A landscape with many peaks, sampled at points; each row gives a point and its height.
A climber steps from a point to the highest of its 2 nearest points, and stops where none of them is higher. Distance is the straight distance between rows; heights are no part of it.
(661) h=2.28: [ 23 -18 -50   5 -41   8  -8  37 -33 -13 -26  -9 -29 -13  34 -15  10  26
  -5 -26  -7  -4  10  40  -7 -21  -1  -2]
(674) h=3.32: [ 84 -10   8  29 -27   6 -14 -21   5  15  -2 -36  -2  -3  55  12  22  -8
  -5  21   4   1  19  19 -29   8 -60 -28]
(396) h=1.97: [ 24   1 -61  -2 -29   4 -20  29 -34   2 -16  19 -26 -15  70  38 -29 -20
 -22 -45 -24 -36  -6  25 -17 -26  -5  17]
(1428) h=1.35: [ -9  20 -31  -8  17 -13   9  -4 -23  -3  17  20 -12 -11  -2  15  15  -6
  12 -21 -25  -2   6  -4  -5 -30  24   9]
(973) h=4.40: [ 19 -17  -4  24 -48  39 -42  40 -21  15 -33   3  31  -4   4  -1 -72  21
 -47 -26   3 -27 -15  18  -4  32   9  18]
(8) h=7.11: [ 55 -24   2 -26 -34   1 -24  20  11  18  -9 -49  -7  -7 -17  -3 -32  40
 -17 -47  -1 -10   3  45 -12 -48   6 -27]
(1247) h=2.22: [ 37  -6   0 -34 -23  -8 -31  21  -5  39   8 -25   2 -19  19  49 -63  -8
 -34 -63 -24 -29 -22  35 -34 -33   4  -3]
(1214) h=8.40: [ 27 -12   5 -38 -15 -26 -20  20   6  29  -1 -48 -19 -12 -20  11  -5  30
 -13 -37  -2   3   4  24 -21 -56  16 -30]
(572) h=1.74: [ 13   3 -32 -17 -21   1 -17  27 -26  14  -1  17 -21 -18  27  20 -22 -11
 -23 -36 -25 -28   1   5 -16 -11  10  10]
(1622) h=2.97: [-43 -20 -14   1   5   4  22   0   7 -34 -16  17 -12  10 -46 -52  33  31
  28  23  25  30   5 -13  29  11  19 -10]
(1102) h=0.48: [-59   0  43 -10  -6  20  -5  23  22   6 -22 -15  51 -13 -36  -5 -62   3
 -24   5   7 -23 -16 -17  15  45  29  24]
(830) h=4.24: [-11  24 -15  10  24   1  23 -26  -6 -23  19  32 -14  -6   6  -4  55   0
  34  22  -4  28  15  -8   4  -8  -7   4]
(99) h=4.72: [ 50  -5 -30 -30 -20   0  -5   7  -7  28   0  -9 -32  -9  35  32 -23 -33
  -7 -49 -15 -18   2  41 -48 -48 -16  -7]
(1669) h=5.20: [-43  48  27 -14  41  -9   0  -6  10   6  27  13  22 -21  11  64 -47 -31
  -9 -10 -26 -31  -6 -37   7  14  14  39]
(623) h=5.61: [-14   7 -47  -1 -14 -28 -10  37 -34 -24   2   9 -30 -36  44  25  -6  25
   2 -20 -20 -19   4  -2  12 -14  21  24]
(1378) h=2.14: [  0 -25  -5  -3   6   5  29  -8  -5 -28 -10  27 -17  38 -29 -52  55 -21
  28  27  24  40   1   4   2 -26 -15 -32]
(1324) h=4.18: [-64  -7   2 -17  -9  52  14  -1   9 -10  -5  35  22  11 -48 -25 -62 -30
 -13  -5   0 -28 -18   8  -1  10  19  13]
(463) h=2.11: [ 20 -22 -16  35 -19  -1   3  14 -17 -17 -22 -25 -17  -5   4 -44  70  52
  25  63  27  45  12  11  19  17  -8 -29]
(668) h=2.21: [ 48  -1  17  45 -13  25 -20  -6   3  26 -29  -9  33  12  55   4  -6   5
 -13  36  11  -9   8  -4  -7  84 -19  23]
(1638) h=2.00: [-19  -2   9   0  27  -6  21 -26  13 -18   6  20 -10  32 -28 -29  57 -18
  35  34  17  39   0 -12   7 -12 -21 -20]
(928) h=2.46: [ 37 -16 -40  10 -31   9   7  16 -24  -9 -14   4 -24  -3  17 -22  27   4
   8  -4   0  15   6  36 -11 -27 -13 -12]
(754) h=1.00: [ 33 -21  40 -19  -8  13  10 -18  18  26  -8 -39  15  17 -41 -20 -22 -10
 -13 -18   7   5  -2  16  -9  -3  -2 -16]
(119) h=1.61: [ 45   5  21  10 -18   0 -37  20  -1  45 -10 -16  25   0  41  42 -62   4
 -43 -22  -9 -40 -10  -4 -32  42  -5  31]
(496) h=4.90: [-12 -16  51 -15   3 -18   7   3  42   8 -19 -48  23  15 -62 -48  -1  26
  -7  11  28  24  11 -14  19  26  33 -11]
(1130) h=5.39: [ 49  10 -24 -19  -6  -2  -2   2 -17  34  13   8 -13  -6  53  49 -22 -45
 -15 -37 -28 -29   2  18 -44 -21 -32   9]
(1642) h=4.57: [-11  19 -22 -29  21  16  20 -23 -13  10  33  46  -6   4   6  29 -33 -56
  -7 -40 -30 -26   9   0 -22 -39  -8  10]
(349) h=5.28: [ -9 -10  -7  -2  -1  15  16  -2  -4 -10 -12  21  -5  14 -17 -43  22  -8
  14  16   8   5   6  -6   6  11   9   0]
(526) h=7.20: [ 12 -13   2 -31  -9 -41 -12  25  14  20   1 -44  -2 -24 -47 -12  -1  52
  -7 -32   5  31   2  17  -6 -46  35 -29]
(65) h=2.05: [-38 -16  24 -33   6  -7  20   6  34   6 -15 -18  12  11 -81 -33 -25   8
 -12 -22  11  10   5  -2  10  -9  32 -12]
(407) h=0.76: [-29  16  25 -15  21  -1  14 -20  23  11   5  -6  19  26 -17  -8   5 -19
  13   3   7  -1   0 -14   5  26   7  10]
(1267) h=3.16: [-22  34  -2   7  53 -44  22 -16  -1  -5  33  11 -20 -21  -6  17  91  16
  40  36   3  53  -6 -29   3 -38 -14 -22]
(202) h=1.54: [ 39 -44  38 -12  -8   7  21 -21  21  18  -7 -11   6  48 -59 -40  -4 -27
  -5 -23  30  19 -10  28 -14 -56 -20 -48]
(1708) h=1.43: [-81  20  49 -52  44 -18  32 -11  51  24   1 -18  30  20 -76  -2 -34 -24
  -1 -28  10  -2  -4  -6  -3 -12  15 -10]
(792) h=2.76: [-40  -9  13 -41   1   9   9   5  13  27   1  -3  23  -3 -54   2 -53 -23
 -25 -40   4 -16  -4  10  -5 -22  31   3]
(1167) h=3.37: [ -2  27 -22   5  37 -36  19 -24 -15   0  35  25 -23 -15   1  22  86   1
  30   8  -2  45  -1 -10  -5 -61 -24 -32]
(846) h=3.82: [-42  28 -40  -8  23  11  19 -18 -20 -25  40  48 -25 -17 -22  21  -9 -24
   2 -35 -22  -4  -5   3  12 -52  16   1]
(178) h=1.87: [-34  18  21  -2  49 -26  24 -23  24  -9   4  13 -10  18 -31 -17  75   6
  36  40  19  44  -2 -21  10 -27  -6 -19]
(1278) h=4.79: [-11  21 -38   8  10 -50   7  11 -29 -13  13  11 -35 -31  16  16  78  39
  26  20  -8  43  -1  -4   4 -38   3 -20]
(1017) h=2.90: [-10  25  -6  33  38 -31  26 -26  -2 -14  30   4  -9 -12  18  16  94   5
  42  67   5  51   6 -21  15  -6 -28 -16]
(1072) h=2.66: [ 14   6  -8  29  16 -18   9  -9 -14  -5  11  -5 -12  -6  16   8  83   9
  36  61  13  40  12  -9  16   7 -30 -21]
(782) h=2.27: [-50  15  -9 -14  22  17  11 -10   5 -28  20  36  -2  11 -38 -13  -2  -8
  17  -4   1  -5   3  -5  12  -3  14   8]
(1706) h=1.77: [ 41   0  -1 -23 -18 -24 -40  37  -2  29   5 -38  -4 -27  31  48 -48   6
 -24 -46 -28 -43 -11   7 -21  -5  14   9]
(1427) h=0.87: [ 16  11  13 -10   2 -35 -31  29   7  30   9 -23  10 -17  40  47 -25   3
 -20  -6 -23 -31  12 -16  -4  26  20  23]
(933) h=2.29: [ 15 -21 -35  11 -16   9  22  -3 -23 -13  -5  21 -29  17 -10 -39  49  -2
  22  16   9  33  10  28  -2 -26 -19 -18]
(923) h=4.78: [-63   4   3  -8   4  28   2  10  -6  -6  -4  25  25 -10 -24   6 -52 -15
 -18  -9 -11 -29  -9 -15   6  15  27  29]
(393) h=1.79: [ 15 -35  14 -19   1   2  10  -8   7  12  -3  -6  -2  21 -59 -42  14   3
   1 -10  19  33  -8  25  -5 -46  -3 -41]
(1013) h=5.90: [ 15 -27   9   7 -15  26  11  -5   2  -8 -14   1   4  34 -19 -48   0 -11
   5  12  11  10   5  16   4   8  -5  -1]
(428) h=5.58: [-16  -5  48 -25   6 -34   1   1  42  25 -16 -58  26  -2 -56 -19  -8  41
 -20  -7  16  25   5 -16  20   3  31 -22]
(306) h=2.73: [ 19  -4  -3 -37 -11   3  -6  -1  -8  45   8 -11   1   1  -3  32 -57 -33
 -30 -56 -24 -25  -4  22 -35 -37   2   0]
(1396) h=4.96: [-42   5 -21  -1 -21  -3 -21  35 -29 -18   8  37   6 -38  22  43 -69 -15
 -28 -25 -31 -41 -28 -15  16 -20  22  35]
(1207) h=2.78: [ 50 -32  -9  17 -25   2   1  11  -8   8 -14 -32 -17   4 -13 -40  41  26
   7  13  17  28   8  45   0 -35 -22 -38]
(764) h=3.06: [ 52 -28 -16 -15 -15 -10  -3  13  -2   5  -3 -30 -25  -3 -29 -25  45  31
  10   6  18  41  -6  42 -15 -73 -35 -57]
(48) h=2.75: [ -6  -2 -43  39 -14  24 -24  21 -30 -19 -27  40   5  -6  47  -2  -4  29
  -1  15  -5 -19   1 -16  18  61   8  40]
(105) h=2.57: [-53  -8  11 -20  20  20  30 -16  18 -30  -2  24   3  38 -48 -46  -2 -19
   9   8  12   3  -1  -3  19   4   9   9]
(1697) h=3.36: [ 10  16  22 -15  23 -24  23 -24  18  34  19  -3   0   5   1  12  25 -34
  13  -2  -3   9  18  -6 -18 -11 -25  -9]
(413) h=8.84: [ 13  20  -6  20  -5  27 -11 -14  -6   2 -10  32  19   8  50  20 -23 -23
  -9  20 -10 -33  -6 -22 -11  52 -14  40]
(101) h=3.85: [ 67 -42  52  25 -25  21   0 -25  23  -4 -18 -48  19  39 -42 -42   1   1
   3  22  28  13   0  11  15   7 -31 -39]
(274) h=6.64: [ -8  19 -24  31 -16 -18 -39  48 -23 -20  -7   9   1 -33  60  39 -34  21
 -20   1 -19 -32 -22 -41  32  50  22  53]
(1630) h=1.45: [-78  16  46 -18  38 -13  23 -16  50 -24 -12  -6  21  35 -49 -30  -5  -4
  23  19  27  -7  -3 -22  19  27  12   9]
(93) h=5.22: [ 30 -49   7   7 -34  37   5   5   4 -17 -28  -1  -3  37 -45 -69 -13  -2
  -4   1  34  13   2  23  16   2   4 -22]
(759) h=3.01: [-20  -6   7   4   4  35   1 -13   3  -5 -11  25  23  24  -2 -19 -11 -18
   0  21   3 -13   5  -4   0  52  -6  26]
(465) h=1.13: [-58  14  48 -20  35   6  15 -24  48   0  -3  -5  30  39 -35  -9 -13 -28
  15   8  22 -17   0 -16   0  26   1  12]
(1338) h=1.96: [ -1   0  24  27  -9  37 -26  20  16   3 -40   3  37  10  14 -11 -36  18
 -21  23   6 -15  -8 -12  10  88  13  39]
(1495) h=1.90: [ 18   2 -19 -29   4 -61 -16  28  -2  27  15 -28 -36 -23   0  24  39  34
   7 -18  -7  26  -7  17 -19 -68   6 -40]
(925) h=2.42: [  4   3 -36  46 -11  35 -10  -1 -25 -29 -25  40  -2   8  44 -23  26   7
   4  28   3  -4  12  -1  16  49  -6  26]
(734) h=5.07: [ 34 -18  -6   6 -48  25 -50  37  -5   8 -31 -32   8 -25  16  -3 -62  47
 -42 -32  -2 -24  -8  32  -3  13  18   1]
(1629) h=5.79: [-21  31 -16  47   3  -4 -21  24 -28 -35  15  27  -1 -31  52  46 -17  10
 -10   5 -25 -27 -18 -43  37  43  24  50]
(945) h=2.59: [ 36   7 -11 -12  13 -23  26 -30   0  25  32   2 -14  -4  32  38  38 -43
  15   3   1  15  12  14 -37 -39 -55 -23]
(541) h=2.88: [ 29  18  16 -17  32 -29  26 -40  15  36  38  -7  -4   5  24  40  19 -53
   8 -10  -6  11  23  -8 -48 -26 -47 -13]
(278) h=0.71: [-73   8  46 -33   5  10   0  20  25  14 -11 -12  43  -8 -47  18 -73 -13
 -33 -14  -5 -33  -9 -16   7  12  33  10]
(50) h=1.98: [-12 -21  -6 -21  18   4  19 -14   1  -3   2  23 -13  31 -50 -43  24  -8
  18  -1  13  31  -4  11  -4 -44   4 -23]
(270) h=2.12: [ 23 -10 -51   1 -41   6 -25  41 -39  -1 -28  10 -38 -14  57  12 -13  13
 -14 -38  -6 -19   2  40 -18 -18   2   1]
(871) h=3.83: [ 74   1 -16  20 -19  -1  -9 -14 -13  27   1 -14 -13  -9  75  25  23 -28
   4   3  -8 -10  20  25 -41  -3 -59 -16]
(665) h=4.46: [ -8  13 -34   0  11 -77  -3  31 -21  -9   3 -15 -37 -43  13  31  56  67
  24   9 -11  32   3 -16  13 -29  21  -9]
(581) h=4.76: [ 45  19 -36 -12  -6 -27 -10  -4 -24  15  20  11 -25 -22  78  62   5 -40
  -2 -33 -29 -25   4   9 -35 -22 -36  18]
(1048) h=5.35: [-51  44  -3  43  21  31 -13 -13 -11 -45  33  35   9 -17  38  35 -38 -10
  -8  19 -18 -34 -31 -39  12  52  14  47]
(1209) h=2.74: [ 75 -15  13  33 -27  13 -15  -3  -2  15 -10 -40   6   4  22 -20  19  10
  -4  23  19   2  14  24  -3   9 -38 -21]
(1693) h=2.09: [-52   1  29 -11  47 -25  26 -13  41 -12  -1   8   0  23 -50 -25  35  17
  32  17  22  31  -4 -22  18  -5   6 -14]
(824) h=5.41: [-48   8 -16  16 -27   7 -15  35 -19 -26   3  33   5 -36   7  20 -44   7
 -19 -15 -22 -31 -19 -16  19   8  39  23]
(1424) h=4.13: [-11  -2 -32  15  -2 -51  -6  21 -32 -18  -3 -12 -24 -48  19   9  50  71
  32  18  -2  22   6 -15  23   0  29   3]
(484) h=1.47: [  4  17 -19 -20   2 -19   0   8 -19  14  20   6 -15 -20  22  39 -13 -13
  -8 -30 -27 -17   9  -1 -10 -19  12  12]
(703) h=5.27: [ -5   2 -68   1 -14 -32  -4  38 -44 -25  -3   9 -46 -36  26   9  22  39
   4 -21 -22   4   4  12   3 -38  16  10]
(1444) h=6.34: [ -4 -16  28 -44   3 -42  -7  11  35  28  -3 -59  13  -9 -66  -7 -14  49
 -18 -22   8  31   3  -3  -1 -33  36 -29]
(1390) h=5.05: [-16   6 -62   0   1 -31   4  20 -42 -34   2  18 -46 -34  12   9  56  38
  24  -4  -6  21   4   8  17 -42  15  -2]
(347) h=1.03: [ 38 -15  32  19 -14  10 -20  -2  16  18 -18 -37  28  11   9 -31 -10  15
 -10  20   9  -4  11  -1   8  41   3   2]
(268) h=3.90: [-20  14   0 -38  12  19  15  -6  -1  25  17  24  11   3 -19  30 -47 -51
 -20 -31 -18 -38  -9   4 -24 -32   6   3]
(336) h=4.20: [ 17  22  11   4  12  -7  10 -30   4  14  15  -1   5   6  44  21  20 -26
  11  19  -3  -5  23 -15 -15  28 -23  15]
(298) h=0.69: [ 35  -7  36 -22  -2  -2  -6  -7  19  38   8 -35  17   2 -16   9 -19  -2
 -19 -29  -1  -3   7  14 -16 -12   6 -13]
(267) h=6.53: [-16  37 -13  32  16  26  -9 -30 -12 -23  14  43   6  -7  55  40 -12 -19
   0  25 -17 -29  -8 -36   7  54   0  43]
(938) h=5.93: [ 18  24 -42  19  -5  23  11 -30 -18  -6   6  45 -11   4  51  16  12 -38
   1   7  -6 -13  13  -6 -15  15 -25  19]
(266) h=3.31: [-18  -1   4 -40  -7  13  -1   4  -1  28  12  -2  14 -11 -30  32 -67 -35
 -38 -43 -24 -31  -6   9 -20 -29  22   4]
(1406) h=2.43: [-22   2   3  25  -7  47 -20  -6   1  -3 -38  32  30  12  16  -9 -36   0
 -14  29  10 -21  -6 -15   3  80   0  39]
(37) h=2.64: [ 36  -2 -32  -5  -9  -7   0   6 -26  13   0 -11 -22 -12  27   2  43  -1
   6  -3  -4  17  15  27 -16 -27 -24 -19]
(1010) h=6.08: [-13  27  27 -12  13 -34 -25  25   9  18  16 -11  18 -35  23  64 -46  -5
 -29 -12 -23 -39  -7 -37  15  25  31  40]
(1342) h=2.31: [-26 -12  41 -13  26 -29  30 -17  34  -2  -5  -8  -4  44 -58 -43  50  -2
  27  22  34  39 -15 -19  12 -21  -7 -41]
(1327) h=2.68: [ 70   0  37  32 -15  15 -15 -22   8  30  -4 -34  26   6  55   3   6  -3
 -11  41  16  -3   9  -2 -16  55 -43   3]
(1635) h=5.63: [-73  19  26  -4  12   2  -8  16   3 -14  11  17  28 -32  -3  33 -69 -13
 -21  -5 -20 -40 -23 -28  23  11  31  32]
(295) h=3.14: [ -2  -6 -28  14 -28   9 -13  31 -29 -16 -30  12  -5 -23  25  -5 -14  31
 -10   5 -14 -15  12  -3  26  38  22  28]
(333) h=2.54: [  1 -27  42  16  13  -6  15 -10  21  -9  -3 -15  -8  39 -54 -42  48 -12
  23  45  40  45 -13  -4   6 -16 -32 -55]
(1022) h=0.39: [ 11  -5  31   2  12  -8   6  -9  20  17  -7 -22  13  17  -6 -10  27   0
  13  23  13  17   9 -10   8  25  -5   7]
(1047) h=3.04: [ 65  -9  12  29 -25  36 -25 -10  -1  30 -30 -16  32  20  30  -2 -31  -1
 -32   6  13 -20   4  13 -12  57 -18  13]
(1070) h=3.58: [-20  30 -16   2  54 -17  30 -36  -7 -11  39  40 -31   8 -13  12  61 -18
  38  13  -1  37 -10  -9 -16 -48 -15 -19]
(1586) h=4.21: [-61  34 -21  -4  24   9  15  -8 -18 -39  54  34 -11 -33  -2  38 -35 -24
  -3 -33 -38 -19 -24 -17  14 -44  27  13]
(373) h=4.32: [ 57  21 -27  -1  -8 -24   5 -19 -22  21  21   4 -25 -10  82  52  26 -33
   8 -11 -14 -11  16   7 -39 -14 -53  -7]
(72) h=0.37: [ 56  -5  37 -18  -8 -29 -30  -9  25  39  -1 -64  15  -9   2  24 -21  19
 -17 -26 -13 -11   8  10 -19 -20   0 -14]
(224) h=1.84: [-24   8  -4  35  22  33  15 -31  12 -39   5  28  -4  27  16 -31  44  -7
  33  45  10   7   7 -22  21  53  -6  16]
(1075) h=3.44: [-22   2 -21  17 -11  53   6 -11  -8 -22 -12  37   9  18  -5 -31 -17 -12
  -9   7  -3  -4   4   2   6  29  -4  28]
(604) h=5.23: [-12  33 -27  -1  10  25  22 -27 -13  -7  29  60  -1  -3  24  40 -41 -48
 -13 -27 -21 -31  -7  -8 -15 -12  -3  18]
(1666) h=2.83: [ 29 -43  59  31  -4   4  10 -17  23  -9  -5 -26   1  50 -39 -39  33 -15
  17  55  35  46   0  -8  14   5 -39 -47]
(221) h=5.16: [-33   0 -47   6 -29  -6 -15  36 -36 -24  -3  30 -17 -42   1   8 -26  20
 -12 -29 -21 -13   6  -2  18 -15  35  14]
(1314) h=6.12: [ -7  33 -24   7  13   3   7 -26 -21  -1  37  45  -8 -12  53  71 -28 -53
 -16 -25 -34 -39 -11 -27 -17 -15  -9  36]
(1580) h=1.72: [  4  -1 -37 -24  -5 -50  -8  33 -12   3   2  -6 -31 -28  -5   9  37  44
  10 -20  -7  21   7  12  -5 -55  19 -19]
(1532) h=3.30: [ 52 -23   3  -5  -9 -18   7  -4  11  18  17 -33 -22   1 -22  -5  41  -3
  10  -4  13  47 -11  37 -29 -79 -58 -66]
(818) h=4.27: [ 32   1 -37 -20  -6 -18  -1  17 -25  14  15   8 -40 -12  27  24   8  -7
   4 -46 -17   2   2  42 -44 -67 -11 -22]
(548) h=1.73: [-88  19  27  -6  43  12  12 -28  42 -42  13  10  10  26 -32 -24  -2   5
  20  10  14 -12  -4 -15  28  20  13  12]
(1123) h=2.36: [-27 -22   9 -35   6  17  14  -4   3   6  -2   9  10  18 -65 -32 -26 -18
  -7 -26   2   5   0  14   3 -29  22 -11]
(451) h=1.76: [-53  -4  53 -50  31 -20  26   1  53   9  -6 -28  16  37 -80 -26 -23   1
  -3 -24  24   9 -14 -13  10 -25  23 -20]
(1116) h=2.24: [ 56 -32   5  36 -27  29  -1  -9   1   2 -18 -20  -2  27   6 -52  30   1
   7  37  28  14  11  22   5  30 -30 -10]
(1168) h=1.36: [ 58   5   6 -12 -18 -17 -41  17  -2  33   2 -30  10  -9  50  48 -42   9
 -29 -21 -22 -35  -9   0 -15  21   6  19]
(719) h=3.59: [ 61 -26  -7 -13 -21   3   1 -10   4  10  16 -25 -30  10 -12 -15  10  -9
   5 -27  11  21   4  61 -36 -76 -59 -55]
(468) h=3.92: [ 53  -7 -20 -12 -24  -7  -6   1 -10  27  12 -18 -30  -9   8   3  23 -10
   5 -32  -5   9   2  48 -35 -73 -27 -39]
(308) h=3.27: [ 52 -31  76  22  -1   9   5 -38  29   5  -4 -44  22  48 -30 -39  12 -21
   9  34  38  27   2  -5  16  13 -36 -48]
(340) h=1.99: [-80  28   2  -6  41   3  24 -31  19 -39  30  17   7   7 -29   0   1   0
  18  -5   7  -9  -8 -21  17   2  16  14]
(645) h=3.41: [ 51   8  11  19   2   7   5 -33   3  25  -1 -13  15   4  59  10  28 -23
  -1  35   7   2  20  -7 -17  51 -36   5]
(1366) h=4.55: [ 53 -45  27  19 -32  30  -9 -14  12  -8 -31 -36  17  25 -35 -59 -15  24
 -13   4  23  12  -7  27  12   2  -5 -29]
(1257) h=2.44: [ 48 -51  12  26 -35  19   9   4   5  -9 -17 -26 -10  25 -36 -62  29  15
  13  29  33  31   9  29  14 -13 -25 -50]
(343) h=1.07: [-82  26  50 -41  37  -6  17  -1  37  15   6 -16  35   5 -51  23 -53 -24
 -14 -17  -6 -24  -9 -12   3  -6  18   7]
(1260) h=5.14: [ 16  13 -25   7  -3  -4  -9 -11 -16   4  -6  14  -5 -11  51  27  10 -18
   8   5 -20  -7  17  -4 -16  17  -7  19]
(833) h=2.16: [ 28 -41  -3  32 -35   7  -1  10  -8 -20 -18 -19  -8  20 -20 -65  43  28
  10  39  26  41   2  11  22  11  -4 -26]
(653) h=2.10: [ 24  13   2 -35  23 -52  -2  11   0  36  31 -21 -15 -18   0  31  41   5
   6 -19  -8  27   2  14 -33 -71 -11 -36]
(1238) h=4.17: [-39  56  19  14  31  -7  -4 -16  -1  -8  44  27  13 -16  38  78 -46 -29
  -9  -7 -36 -39 -25 -57   2  28  14  47]
(947) h=1.51: [-10  -6   4  25  -2  19  12   3   8 -29 -19  12   0  24  -3 -55  42   9
  27  51  22  13  11  -9  24  59   4   7]
(1698) h=0.95: [-55 -15   6   3 -11  32  -1  13   8 -28 -21   8  20  -1 -32 -36 -25  19
  -5  12  14 -14  -3  -8  25  52  29  18]
(1448) h=1.21: [-38 -12   2   5  -6  23   3  -4  11 -26 -20   9  17  19 -20 -47   7  20
  17  36  18   0  10 -14  30  64   9  25]
(1347) h=3.81: [-50  -4 -10   0 -11  65   7  -5 -16 -20 -13  48   4  11 -23 -30 -45 -30
 -17   5   5 -23 -12  14   2  14   6  27]
(643) h=6.89: [ 27  14 -29  28  -2  44   6 -36 -11   4 -17  33  19  15  63   7  -5 -34
 -11  12   6 -17  10  -9 -21  43 -35  30]
(310) h=5.10: [-54  36 -12  52  14  11 -24  11 -17 -50  35  31   8 -40  40  47 -48  10
 -12   0 -19 -31 -32 -31  28  35  31  41]
(650) h=3.87: [-18  26  -6  11  47   8  33 -54   5 -19  36  36 -20  13   7   8  51 -29
  35  19  -6  25   6 -16  -3 -14 -18  -6]
(1329) h=1.55: [ -8  20 -38 -21  13 -35   1  10 -24  -4  16  14 -38 -21   2  27  26   9
  15 -29 -23  18  10   3  -3 -61  12  -5]
(191) h=2.77: [-51 -28   1 -11  17   8  27 -13  17 -39 -20  23 -12  26 -67 -64  19   3
  26  -1  20  15 -15   1  17  -5  15  -8]
(366) h=4.69: [-18  12 -13  12  16   7  10 -17 -12 -21   1  22 -10  -5   3 -10  35  12
  19  18  -5   5  11 -17  23  17   9   8]
(1146) h=2.37: [ 37  12  -3 -27  20 -43   9 -11 -15  31  29 -20 -20 -16  34  45  42 -13
  19  -7  -8  22  11  16 -39 -51 -41 -26]
(489) h=2.13: [ -3   2 -17  39  -6  45  11 -32  -3 -25 -16  39   3  29  29 -38  26 -18
  12  42   8 -10  11 -10   7  50 -18  23]
(316) h=3.80: [ 47 -16  -2  17 -42  42 -35   7 -15  24 -37  -8  29  15  22  -8 -56  14
 -40 -20   7 -28 -11  28 -14  35  -4  12]
(1232) h=2.38: [ 19  -9   0  33   4 -11   9  14 -15  -9  -4 -26  -3  -9   5 -22  74  22
  30  73  22  49  16   9  23  20 -25 -22]
(71) h=0.73: [-59 -22  14 -20 -19  11  -5  24  11  -5 -25 -16  27  -9 -55 -29 -49  20
 -26  -1   6 -19  -1  -9  22  28  41  15]
(667) h=5.19: [-17  40 -15  12  15   1  -1 -11 -16 -19  34  37  -1 -14  41  65 -33 -32
 -17 -15 -35 -40 -27 -35   7  12  13  40]
(587) h=2.91: [ 24  -6   3  -2   9 -11  15  -9  -7  16   4  -3  -9   5  13  -2  27 -11
  12   5  -5  20  23  15 -19 -22 -14 -14]
(742) h=6.93: [-44  24  31 -24  19 -20  -8  23   7   3  23   0  19 -32   6  68 -62 -14
 -26  -9 -31 -42 -18 -37  12  -4  27  28]
(1548) h=5.95: [ 43 -27   4  -6 -35  10 -35  17   4  15 -19 -48   8 -15  -9 -10 -44  57
 -13 -31   1 -13   7  30  -2  -7  21 -10]
(250) h=4.12: [-34  -7  26  -6  14  -4   6   4  34 -12 -14 -22  15   8 -34 -33   8  37
   7  21  12  14   9 -16  24  37  30   8]
(982) h=3.48: [ -5 -15 -51  25 -33   3 -24  53 -41 -28 -36  16 -19 -28  33 -13  14  51
   9   7  -4   0   7   7  24  31  24  11]
(24) h=2.23: [ 55   6  31   6 -13   8 -29  -4  10  46 -15 -23  33   3  24  14 -45  -6
 -28 -10   2 -26   2   5 -19  42 -11  15]
(930) h=1.31: [ 19 -31  49 -20   0  14  19 -23  33  22  -9 -21   9  47 -65 -37 -15 -29
  -4 -22  25  20 -11  11  -8 -18  -2 -29]
(639) h=3.60: [-55 -25  28  -8  13  -3  10   4  37 -35 -20 -11  17  21 -50 -58  18  40
  23  34  36  15   3 -26  38  49  22   2]
(283) h=1.48: [ 23 -21  36  13  -6  35 -27  -2  26  11 -29 -19  36  23  -5 -29 -31  17
 -17  19  15 -13  -5  -1   5  75   3  20]
(1256) h=3.22: [-44 -13   7   3   6 -16  17   0  26 -39 -16  -8  -5  10 -47 -59  55  48
  35  49  29  40   2 -26  29  32  18 -18]
(611) h=3.78: [-11   1 -44  21 -10 -20  -5  30 -25 -31 -15   4 -22 -33  24 -11  38  48
  20  14  -2  14  13  -5  30  28  24  11]
(1621) h=8.23: [-12  21   1  10  -3 -24 -31  37  -4   1   4   9  16 -33  48  56 -42   2
 -18  -4 -33 -34  -9 -43  17  41  28  49]
(197) h=0.68: [ 39 -12  38  17 -12  -3  -5  -3  17  20  -7 -46  21   9   8 -15  23   4
   5  33  12  18  12  -4  14  38 -17  -7]
(845) h=4.60: [-47  17 -29  -2  -5   3  -1  18 -31 -33  31  42 -11 -44  12  43 -52 -13
 -20 -45 -38 -31 -27  -7  14 -42  26  16]

Call two points neighbours if one is among the 2 nearest of the other. Go from one point of each pair to the other, from neighbour to neighbour, staying as high as possible. Name the lowest point that can't be avoided.
(1621) and (1130): (1102)
(742) and (413): (310)
(1378) and (1130): (178)
(1214) and (742): (668)
(623) and (1697): (1428)
(1314) and (1621): (1238)
(824) and (623): (221)
(1621) and (742): (1010)
(1130) and (1013): (463)
